A landscape with many valleys, sampled at points; each row gives a point and its height.
A ball rolls from a point to the lowest of its 2 nearest points, and stops where none of them is lower. Distance is the straight distance between rows; heights are no part of it.
Q_235 (h 86.7): [127  93 115 136 152 126  89  87 115 160 130  80  94 128 146 100 127 114
  95  92 153]
Q_252 (h 75.5): [ 97  91 145 165 147  99 134 180 128 156 144  96  84  56 158 164 173 124
 133  85  96]
Q_581 (h 41.1): [117 146 121  88 107 121 158 145 141  91 168 152 139 159 114 101 115 112
  97 131 109]
Q_202 (h 32.8): [178  79 147 118 184 145 122  90 139 108  70 168  99 124 165  94 111 148
 137 143 140]
Q_448 (h 65.0): [144 149 142  80 146  97 125 162 159  99 154 170 142 112 123 151 109 100
 135 119 127]
Q_508 (h 34.8): [144  93 125  99  93 111 124 121 166 109 111 124 180 121 138 111 116 151
 153 110 177]
Q_267 (h 73.6): [146 112 158 146 166  94 133 181 124 136 135 122 111  75 149 149 123 120
 149  83  99]
Q_136 (h 74.8): [ 82 196  99  88  94 161 153 162 140 120 161 167 163 199  74 142 192 130
 170 138  97]
Q_836 (h 40.5): [125 120  98 103 115  69 135  84 142 147 201  99 152 113 114 144 148 182
 152 152 167]
Q_665 (h 81.6): [ 92 201 135 117  90 123 169 138  95 147 150  86 125 173 125 138 138 145
 140 117 108]
Q_3 (h 90.4): [193  56 123 136 182 104  78  86 132 125  87 132 119 104 154 152 126 138
 139 132 140]
Q_128 (h 32.6): [129  72 127 158 127  49 120  57 148  81 153 125 128  89 119 143 138 156
 127 115 164]
Q_176 (h 52.5): [188  61 162 154 171 114  95  85 122 141 165 132  81  92 152 139 116 151
  94 125 152]
Q_466 (h 47.9): [165 137 147 128 134 135 109 109 145 108 116 152 101 112 131 120  74 113
 133 121 167]
Q_943 (h 17.2): [162 123 134  97 107 116 141  95 132 102 148 136 135 165 125  97 105 127
  98 136 143]
Q_798 (h 73.4): [148  50 161  89  87 134  93 111 153  80 180 182 186 185  98  99 153  92
 149 125 136]
Q_220 (h 73.2): [ 83  93  65 130 156  85 138 125 150 148 158 107  69  95 108 152 206 145
 142 112 128]
Q_172 (h 81.7): [ 68 144 131 211 113 127 134 161  78 121 137 135 150  54 115 136 125 124
 125 147  76]
Q_104 (h 70.8): [ 81 179  57 105 122 121 171 166 125 119 142 159 151 167  88 139 193 115
 149 151  79]
Q_525 (h 9.6): [ 40 177  62 169 143 119 143 133 128 138 154 124  91  87  82 142 168 127
 110 149 110]
Q_121 (h 42.9): [180  85 162 143 170 117  88  87 122 128 129 121 126  92 163  98  96 180
 154  91 159]
Q_260 (h 56.0): [105 137 149 128  77 181 109 201 166 111 142 157 184 173  86 121 133  74
 154 127  99]
Q_782 (h 63.7): [200 102 141 115 171 152 112 110 103 191  95 104 116 145 130  83 113 181
  93 141 151]
Q_805 (h 76.2): [169 154 143 115 174 203 106 144 119 181  66 143  99 142 134 138 112 155
 163 164 118]
Q_960 (h 61.9): [175 156 175 120 123 202 132  97 147 125  85 162 131 198 134 102  88 144
 132 142 143]
Q_734 (h 72.7): [ 87 135 106 142 101 128 158 167 120 122 130 114 118 129 136 105 114  98
 114 134 103]
Q_516 (h 22.0): [149  58 128 124 110  76 106  78 146  95  92 120 191 116 125 132 127 147
 139 127 177]
Q_842 (h 47.2): [131 122 153 154 142 130  94 111 109 147 101 126  76 101 132 136 123 111
 135  82 184]
Q_811 (h 49.1): [112 139 141 134 111  97 116 140 130 130  96 118 111  94 142 164 125 119
 163  82 176]
Q_69 (h 72.6): [113 135  86  92 103  91 131  66 128 123 151  85 146 166 104 109 142 162
 101 132 150]
Q_184 (h 19.3): [157 119 133  97 119 109 101  78 111 104  99 136 136 183 137 108 105 104
 125 108 147]
Q_565 (h 51.0): [183  89 141 118 198 151  89  82  95 197 101 128  62 144 130  82 131 178
 125 138 129]
Q_494 (h 39.3): [176 106 145 108 139 155 113  91 150 100 126 156 135 149 142  81  73 122
 117 154 157]
Q_361 (h 72.4): [ 87 112  82 157 120 103 127 143 130 168 164  74  80  92 122 155 163 115
 116 116 129]
Q_280 (h 27.0): [ 52 193  81 117 121 129 172 140 135 129 138 107 114 155  89 110 155 133
  93 147 106]
Q_312 (h 53.5): [148 143 153 123 145 169 132 119 111 132  87 110 109 151 159  98  95 122
  92 114 123]
Q_982 (h 47.1): [160 147 163 134  83 173 128 182 133 136 112 168 143 178 106 139 104  83
 131 137 118]
Q_113 (h 84.7): [111 101 150 183 148 143  93 135 137 189 148  99  57  88 141 147 147  91
  83 100 134]
Q_841 (h 75.4): [120 159 130 156 100 155 164 155 101 133 142  82 121 170 139 111 101  97
 103 133  57]
Q_668 (h 62.5): [125 119 144 156 182 160 114 163 117 147 106 130 102  54 159 154 114 104
  95 127  98]
Q_540 (h 75.7): [ 82 163 138 118 157 121 130 132 108 152 175 113  93  81 155 168 157 123
  87 117 118]
Q_360 (h 69.6): [ 79 140  49 129 140  88 160 171 134 141 121 122 104 122  88 147 175 132
 172 118 125]
Q_594 (h 41.2): [104 149  95 104  97 110 157  87 155  77 164 150 125 134 130 136 144 137
 173 148 151]
Q_575 (h 68.3): [ 93 127 127 131  92 137 177 181 148  86 107 158 154 128 135 114 141  95
 117 134 101]
Q_327 (h 43.7): [169 100 141 125 167 142  91  94 110 130  62 144  85 114 152 113 122 128
 127 105 183]
Q_838 (h 64.6): [109 164 158 151 151 160 142 160 107 134 103 143 128  75 149 158 121 103
  61 155 105]
Q_924 (h 34.7): [191  68 148 122 164 107  93 102 130 121 109 129 174 118 144  91  82 156
 175 106 137]
Q_947 (h 66.5): [128 123 120  74 110  70 129  76  94 110 132 112 186 180 117 107 142 137
 120 117 143]
Q_988 (h 81.5): [142 151 165 164 163 219 123 131 100 191  88 100  80 144 146 101 111 156
 103 136 116]
Q_732 (h 79.0): [ 77 143  99  90 129 124 176 136 129 123 126  96 138 111 163 157 179 125
 108 135 108]
Q_288 (h 19.1): [ 73 178 112 118 125 132 151 147 130 148 136  83 124 115 110 117 145 139
  89 119 142]
Q_392 (h 36.0): [147 119 133 113 110 100 131 105 124 150 171  88 141 108 151 158 135 158
 148 132 158]
Q_786 (h 74.0): [105 103  91 121 129  73 104  87 125 142 177 106  99  96 126 162 172 149
 142 102 151]
Q_363 (h 12.1): [ 64 177 110 155 131 128 122 137 110 113 152 131  81  88 104 150 131  84
  96 135 124]
Q_45 (h 39.9): [ 96 158  67  90 148 105 190 123 159 107 154 164 118 109 102 114 175 169
 142 137 140]
Q_825 (h 43.2): [178 132 148  92  94 148 109 167 161 117 160 163 156 171 109 142 104  93
 149 134 134]
Q_622 (h 83.8): [120 158 169 197 138 196 111 148  85 177  86 103 111 110 141 121 105 125
 138 112 102]
Q_208 (h 59.5): [157 121 148 127 187 167 115 137 111 161  89 126  88 102 158 122 110 130
 108 117 115]
Q_68 (h 30.8): [114 180 131 187 123 136 101 177 108 158 123 132 129  88  79 144  92  99
 110 141 117]
Q_241 (h 37.0): [ 97 192 154 137 114 167 159 157 109 111  89 131 146 160 128 119 111 118
  89 109  94]
Q_46 (h 36.5): [ 98 101 100 143 105  79 156  67 151  86 154 127 115 113 116 140 160 167
 168 125 171]
Q_275 (h 30.2): [151 113 140 108 124  89  96  91 105 154 147  86 183 121 124 123 116 170
 136 116 180]
Q_168 (h 70.6): [151 154 138 135 161 216 106 171 131 165  47 149 133 172 111 109  87 133
 141 165 104]
Q_372 (h 55.6): [106 100  81  75 113  71 154 136 171  83 131 161 142 145  96 112 161 121
 124 119 153]
Q_542 (h 55.9): [138 128 158  99  65 138 161 138 159 113 163 146 171 163 135 101 126 149
 153 130 145]
Q_403 (h 46.4): [151 142 143 135  74 161 154 146 143 126 153 109 144 157 145 120  93 132
 128 139 132]
Q_310 (h 82.7): [ 46 191 105 189  88 125 145 134  79 115 134 126 145 108  96 127 140 118
 128 151  86]
Q_450 (h 29.6): [194  92 144 111 160 192 119 146 151 116  97 198 118 168 152  99  98 127
 157 175 107]
Q_197 (h 71.2): [ 86 126  93 132 107  93 158 144 129 121 149 110  94 113 125 130 151 122
 154 118 130]
Q_421 (h 76.3): [100 172  68  80 132 101 155  96 120 138 173 101 124 150 110 134 169 150
 130 128 136]
Q_541 (h 18.7): [189 112 121  88 185 178  94 101 141 137  65 175 122 162 136 101 103 144
 182 184 114]
Q_240 (h 25.3): [120 188 135 149 121 146 112 178 118 141 127 106 123 143  94 113  85 102
 113 121 112]
Q_834 (h 38.1): [157 161 144 113 111 156 109 146 133 137 110 128 131 197 107 118  81 103
 111 131 130]
Q_289 (h 33.7): [ 69 179  76 126 137 129 204 132 123 128 141 143 103 127 101 125 192 158
 121 152 134]
Q_599 (h 52.9): [183 154 173 122 137 170 123  88 110 131 102 147 104 139 147 123  82 162
 141 136 167]
Q_603 (h 51.1): [102 171 148 154 110 119 140 161 105 113  95 140 111  91 134 162 132 102
 143 111 130]
Q_615 (h 43.0): [177  71 144 151 114  90 100 101 147  89 145 132 170 121 153 120  89 143
 187 114 127]
Q_787 (h 89.1): [155  47 137 145 186  94  57  85 140 146 114 100  99  88 151 132 136 130
 114  79 148]
Q_317 (h 62.4): [140 167 143 166 134 205 134 167 128 157  79 115 132 168 106  92  69 132
 103 148 108]
Q_248 (h 48.6): [136 109 130 128 135 123 110 101 171  93 164 109 116  81 162 153  87 130
 156 110 141]
Q_980 (h 77.0): [ 89 104 128 136 126 104 169 150 115 135 120  91 108  77 171 154 163 113
 110 105 100]
Q_647 (h 79.3): [ 55 152  97 140 120 115 163 161 122 118 125 115 126  72 137 170 174 121
 110 162  83]
Q_685 (h 74.7): [ 84 153 104 105 143 118 120 108 138 157 198  96 106  90 138 164 188 145
 139 118 141]
Q_169 (h 88.0): [140  69 142 136 178 123  58  60 106 167 112 101 137 114 140 108 138 140
  91 104 179]
Q_789 (h 12.7): [ 54 194 111 159 117 141 149 152 103 164 165  88 116  95  96 144 169 132
  84 147 102]
Q_423 (h 46.5): [177  74 160 154 126 103 111  84 152  86 148 126 117  83 180 167 103 159
 174 111 131]
Q_183 (h 92.6): [182  63 114 112 149  93 117 125 128 114 108 121 132 121 168 151 118 113
 134 117 107]
Q_173 (h 68.0): [ 74 182  66 115 118 112 152 161 143 129 123 141 134 115  86 173 175 120
 145 153 124]
Q_715 (h 77.3): [115 164 136 117 140 107 161 173 114 134 162 125 122  90 136 156 133 115
 109 139  92]
Q_27 (h 48.1): [110 155 134  94  99 142 151 141 121  98  77 129 147 179 148 126 137 100
  97 111 109]
Q_972 (h 38.0): [183 106 143 117 130 177  99 156 182 108 139 170 133 153 133 131  84 102
 165 150 113]
Q_639 (h 46.3): [113 178 167 132 122 140 148 118 107 134 108  96 104 172 129 111 108 138
  80  95 117]
Q_638 (h 57.3): [161 104 133 120 110  80 143 109 137 105 135 149 114 122 133 168 132 130
 119 138 155]
Q_57 (h 57.0): [156  83 143  82 117  85 113  88 110  95 116 162 216 189 117  93 145 118
 125 126 146]
Q_748 (h 40.1): [166  90 142  90 130 141  78  82 120  92  99 166 186 208 113  85 105 105
 127 108 139]
Q_642 (h 80.5): [ 50 138  99 200 124 109 162 149  92 114 150 147 125  51 126 161 181 147
 134 169  64]
Q_544 (h 9.7): [204  56 152 117 160 161 104  91 155 104  94 195 151 153 146  91 110 143
 169 158 132]
Q_426 (h 48.7): [193  79 156 128 175 100 123  77 124 108 170 135 130  90 160 109  92 166
 114 124 125]
Q_425 (h 50.1): [ 91 171 139 154  73 164 114 189 109 114  97 157 200 174  67 123 133  82
 133 128  87]
Q_956 (h 78.8): [110 204 120 103  90 129 157 157 131 134 172 118 160 177 103 133 144 134
 176 126  98]
Q_379 (h 39.4): [194  89 114 105 198 149  93  92 110 155  92 142  90 156 136  92 108 168
 153 177 110]
Q_395 (h 83.9): [125 140 140 183  85 169 134 135 101 160 131  70 101 120 157 149 117 107
 113 152 120]
Q_669 (h 42.7): [ 92 169 112 152  83 120 131 186 130 121 118 155 148 165  63 131 123  74
 129 130 105]
Q_574 (h 46.2): [106 118  70  76 140  70 153  95 157 103 156 154 156 111 112 130 164 155
 133 132 162]
Q_890 (h 64.7): [ 93 154  93  85 101 113 141 165 164 100 127 158 149 146  97 144 158 102
 152 123 138]
Q_564 (h 67.0): [134  63  96  73 108  73 134 110 144  91 128 151 203 150 116 119 155 130
 125 122 139]
Q_614 (h 59.9): [104 123 145 109  63 160 165 173 145 101 121 137 171 194 128 112 152 104
 120 113  89]
Q_211 (h 75.6): [163 129 142 121 171 198 110 103 125 183  84  88  98 176 139 112 106 170
  82 148 144]
Q_378 (h 61.1): [135 117 117 104 128  64 147 153 171  89 144 167 130  93 119 181 153 130
 142 122 144]
Q_284 (h 67.2): [173  82 164  99  88 112 130 125 146 103 166 163 177 185 124  76 117 123
 163 116 126]
Q_91 (h 35.9): [112 158 116 177  92 140 128 197 136 122  93 167 154 112  97 145  98  80
 117 151 117]
Q_859 (h 40.8): [125 146 122 116  80 131 146 137 141 147 176  81 135 127 139 153 120 136
 146 160 129]
Q_145 (h 85.5): [133  92 141 146 187 149  76 123 106 198 130  97  71 113 154 121 151 105
 102  76 136]
Q_779 (h 84.3): [ 95 134 142 191 112 154  99 150 104 189 135  80  94  97 132 162 145 100
  98 130 135]
Q_232 (h 54.0): [135 135 156 166 105 186 164 171 140 128 102 120 143 135 140  92  80 130
 111 150 109]
Q_895 (h 54.4): [164  93 150 149 124  87 132 111 126 131 165 135  66  95 142 151 123 122
  94 138 143]
Q_628 (h 69.7): [158 132 158 105 160 122 141 162 130 119 124 149 142  90 162 143  96 129
 127 112 115]
Q_650 (h 83.4): [ 81 169 132 200  81 160 136 137  82 125 116 104 115 119 137 145 118  94
 120 150  81]
Q_975 (h 19.2): [156 124 142  88 127 125 107 104 121 134 122 102 175 133 149  98  91 151
 163 100 149]
Q_95 (h 28.9): [146  70 135 174 141  54  93  52 112  91 125 120 181 107 118 130 131 144
 139 132 177]

Where does a ball stop that starts at each point below?
Q_890 -> Q_525
Q_642 -> Q_924
Q_235 -> Q_924
Q_564 -> Q_525

Call two points neighbours if one is among the 2 nearest of the other. Go from one point of each pair to the other, from neighbour to neighbour, staying as low as possible. Name the highest point that can't be avoided.
Q_240 / Q_544 -> Q_982
Q_544 / Q_541 -> Q_450
Q_924 / Q_544 -> Q_960
Q_525 / Q_392 -> Q_574
Q_943 / Q_924 -> Q_248
Q_975 / Q_516 -> Q_508
